The views of a scene show one set of named points, each view turned or mirrored, shifted and resized as a whole, with a little noise and some points left out.

Scene 1
View 1
k188: [ -6   0 -10   0  -6   5 -14  -2  -5   2   0 -17  14   4 -27 -27  12 -14
  -7  40]
k289: [-31  17 -12   5   6  -6   2  -5 -17  -1  -2 -19   6  16  -3 -26  -5   1
 -14   9]
k393: [-12  11 -41 -10   3   0  -7 -18   6  -2  17  -2  -4  -3  -9 -26  -2   4
 -18 -14]
k629: [  5  -1 -29 -12 -12   9 -20  -9   9   5  14  -4   6 -11 -33 -25  14 -17
 -11  30]
k390: [ -3   7 -42 -14 -10   5 -17  -9   6   5  21   4  -3 -10 -26 -22   3 -11
 -18  12]
k428: [-24   9  -8   4   4  -2  -2  -3 -14  -1  -3 -21  10  13 -10 -28   3  -4
 -10  21]
k793: [  8 -10 -15  -4  -1  11 -14 -15  13 -10  -1 -22  20  -3 -28 -36  22  -8
  -1  27]
k150: [-36  32 -45  -9  -5 -11  -4   0 -19  16  26  13 -21   4  -4 -12 -25  -4
 -31  -8]
k715: [-11   6 -22  -4   1   3  -8 -11   0  -2   6 -14   8   3 -17 -27   6  -3
 -11  12]
k723: [-20  13 -19  -2  -6  -1 -10   0 -14   8   7  -7   3   5 -21 -20  -1 -13
 -15  32]
k520: [ -3  -9   2   4   6   9  -6 -14   4 -14 -14 -36  28   9 -20 -39  24  -3
   3  32]
k320: [-19   5  -3   5  -2   0  -6   2 -15   1  -6 -24  14  12 -19 -27   9 -11
  -6  42]
k291: [-28  21 -25  -3  -8  -6  -7   4 -20  13  11  -1  -5   7 -15 -17 -10 -13
 -20  25]
k968: [-29  20 -16   2  -1  -4  -4   1 -19   6   5  -9   1  12  -9 -20  -7  -7
 -16  21]
View 2
k520: [-10  13 -43  60  15  -9 -12 -45   2   8 -25 -13  18  -6  13  29 -22  16
 -38   6]
k968: [  5 -11 -20  13   8 -14   6 -19   2  -4   3 -19   9  -2  -2   6   0   6
 -10  15]
k320: [  5   2 -33  33  28 -14  -1 -29   6   1  -8 -16  20  -4   1  17 -11   8
 -26  19]
k390: [-16  -1 -17  -9 -12  20  -5 -14   0   8  -6 -16  20  -4  -8  41  10   5
 -25  -6]
k289: [ -1 -11 -23  29  -3 -19   4 -27  -3  -4  -1 -17  -1  -2   8  -1  -6  10
  -6  11]
k629: [-14   9 -25   5   8  18 -10 -21   4  12 -15 -15  31  -7  -7  49   1   7
 -39   1]
k715: [-12   2 -27  20  -1   4  -6 -26   0   7 -11 -15  17  -5   2  29  -4  11
 -27   2]
k393: [-21  -8 -15   5 -37  11  -2 -19  -7   4  -5 -16   2  -3   3  23   7   9
 -12 -12]
k188: [ -2   6 -32  26  24  -2  -6 -28   5   7 -13 -16  27  -6  -3  33  -9   8
 -34  12]
k723: [ -1   0 -24  10  13  -1  -1 -20   3   3  -4 -17  20  -4  -5  25  -1   7
 -23  10]
k793: [-18  15 -37  38   6   9 -15 -37   1  13 -25 -14  26  -6   6  44 -13  13
 -42  -2]
k150: [ -2 -25   1 -27 -25   1  13  -1  -3  -7  17 -21  -3  -1  -9   2  21   2
   9   3]
View 3
k793: [ -9   0 -10  -3   6  27  21  -7 -22  23  -1  -9 -22 -14 -15   3  -1  -8
  11  -4]
k291: [-13 -10  14  16  -2   1  16  11   4 -25   1  -1   1  -9 -20  -2  -4   2
   5 -13]
k150: [-15 -31  10  26 -11 -12   6  30   7 -44  -6  -9   1   3 -14  -6  -3 -10
  -8 -25]
k390: [-11 -16  -1  11  -5  11  17  15 -23 -19  -2 -17 -23 -13 -17  -3  -7 -17
   4 -10]
k393: [-12 -27 -11  12  -6   6   7  19 -10 -10 -10 -15 -16   3  -7  -4   1 -18
  -6 -21]
k289: [-15 -13   4  10   0   4   8   5  14   3  -5   3   7   5 -10  -1   5   2
  -3 -20]
k968: [-14 -10  11  14   0   3  13   7  10 -10  -1   3   5  -5 -17  -1  -1   4
   2 -15]
k188: [-11   4   4   3   5  19  24  -5  -9   6   3  -1  -9 -16 -21   1  -3   2
  13  -4]
k629: [ -9  -4  -2   5   1  19  23   4 -26  -5   2 -12 -25 -20 -21  -2  -8 -12
  13  -2]
k520: [-11   4  -9  -6   9  28  18 -14  -6  39  -2   1  -9  -7 -12   3   4   2
   8  -7]
k428: [-14  -5   4   7   3  12  15   1   3   4   0   0   0  -6 -15  -1   1   2
   4 -13]
k715: [-11 -10  -3   5   0  16  16   4 -11   4  -2  -8 -13  -8 -14   0  -1  -7
   5 -11]
View 4
k793: [ -1 -14   8  19  14   3   1 -12 -13 -35   4   1  19  -5  -5   6  15  -7
 -17   6]
k629: [  3  -8   5   7  16  -4  -1   5 -18 -29   1   7  13 -12  -6  -5   7   2
 -18   5]
k289: [-11   3  -3  12 -21   4 -10  -7  -8  -2   3  -3  18   4  11  12  -2  -1
 -13   5]
k520: [ -6 -11   4  25   6   9  -1 -29 -11 -29   5  -3  25   2   3  14  21  -8
 -13   5]
k715: [ -4  -5   5  11   1   0  -3  -1 -12 -21   3   1  15  -4  -1   4   4  -3
 -17   6]
k150: [ -8  10  -1  -8 -25 -10 -13  31  -9  10   1   1   5  -6   5  -2 -28   6
 -16   8]
k320: [ -4   0  -7  14  -3   5  -9 -18 -15 -16   1   6  22  -2  13   5  16   5
 -12   0]
k968: [ -8   7  -6   5 -20  -1 -13   1 -10   2   1   2  16  -1  13   4  -6   5
 -14   4]
k428: [ -7   0  -2  11  -8   2  -9  -9 -12 -12   3   2  19  -1   9   6   6   1
 -15   4]
k723: [ -1   3  -5   5  -4  -1  -9  -1 -16 -12   0   8  15  -7   9  -3   4   8
 -15   2]
k291: [ -3   8  -7   0 -11  -4 -13   8 -15  -3  -1   8  14  -6  11  -3  -4  10
 -15   2]
k390: [  2  -8   9   3  11  -9  -2  19 -15 -25   2   5   9 -12  -9  -5  -4   1
 -19   8]
k188: [ -1  -3  -2  12   6   1  -5 -12 -16 -23   0   7  19  -7   6   1  15   4
 -15   1]
k393: [ -8  -6  13   7  -8  -5  -3  17  -7 -12   6  -8   7  -2  -8   7 -17  -8
 -18  12]
View 5
k320: [-17   8  -7 -11   1  21  22 -20  -7 -14  25 -13 -18   4   9   0  -8  -6
 -13  23]
k793: [-12 -17 -21 -18 -11  34  16  -2  14 -24  26 -32 -13 -18   6  19 -18  -7
  -1   9]
k291: [  2   3  -2   0  -8  -3  31 -18 -11  -6   1   8   6   6   5 -14  -2 -12
 -16   4]
k150: [ 30   2   4   0  -7 -20  28  -9   3  -3 -19  35  32   9  -1 -18   3 -15
 -10 -16]
k289: [  2  11   1 -14   6   9  16 -13   4 -11  12  11  -4   8   3  -1  -4  -5
  -6  10]
k520: [-19   1 -14 -25   5  38   8  -8  15 -24  38 -28 -27  -7   6  21 -17  -2
   1  22]
k393: [ 21 -12  -6 -14  -7   5  13   6  26 -15  -1   9  19  -8  -2   8  -7 -11
   5 -15]
k715: [ -2  -9 -12 -12  -9  18  19  -5  10 -18  13 -11  -1  -9   5   7 -12  -9
  -4   3]
k428: [ -5   5  -4 -12   1  14  19 -14   3 -14  17  -1  -8   2   5   1  -7  -5
  -9  12]
k968: [  2  10  -1  -7   2   5  24 -17  -4  -9   7  10   0   9   3  -8  -2  -6
 -10  10]
k188: [-17  -6 -15  -8 -11  22  26 -15  -4 -16  21 -23 -13  -6   9   3 -12  -7
 -11  15]
k723: [ -5  -1  -8  -2  -9   8  30 -18  -9 -11   8  -5  -1   0   7  -7  -5 -10
 -13   7]
k629: [ -6 -23 -22  -4 -27  18  29  -6   2 -18  10 -28   3 -19   7   5 -14 -13
  -9  -3]
View 6
k320: [  6 -15  15 -11  12   8   8  -6   6  22   5  25  -6 -15   2  40 -21 -17
  17  -6]
k723: [ 10 -10   8  -9  13  -8  -7  -4   7  16   1  13   1  -5 -11  36 -10 -11
   4  -3]
k793: [-16 -27   7   0  27   0  -8  11   2  48  19  14 -12 -27 -11  41  -8 -27
  37 -17]
k428: [  3  -7  14  -8   7   0  -2  -4   0  21   7  15  -1 -15  -1  28  -6 -11
  17  -6]
k520: [-16 -23  16  -4  18  16   9   3   0  46  20  27 -17 -32   6  39 -15 -26
  43 -17]
k291: [ 18  -2   8 -10   7 -13 -12  -7   5   8  -4   6   8   0 -12  29  -4  -3
  -5   1]
k289: [  3   5  18 -10  -6   3   1 -11  -6  14   5  12   3 -15   7  16   3  -3
  16  -3]
k390: [ -2 -13  -3   1  25 -27 -32  10   3  31   9  -6   3  -8 -31  31  10 -12
  10  -7]
k968: [ 11  -1  13 -10   1  -4  -6  -9   1  10   1  11   5  -7  -3  25  -4  -5
   6  -2]
k629: [ -4 -26  -1  -1  34 -18 -22  12   9  38  11   5  -5 -11 -29  45  -7 -21
  14 -10]
k715: [ -6 -14   8  -3  17  -7 -13   4   0  33  12   7  -4 -16 -13  32   0 -15
  22 -10]

Which points are out of place in each view (at most two, in the order of its rows)? Write none if all are in place.
view 1 => k428, k715
view 2 => k723
view 3 => none
view 4 => k968, k390
view 5 => k289
view 6 => none
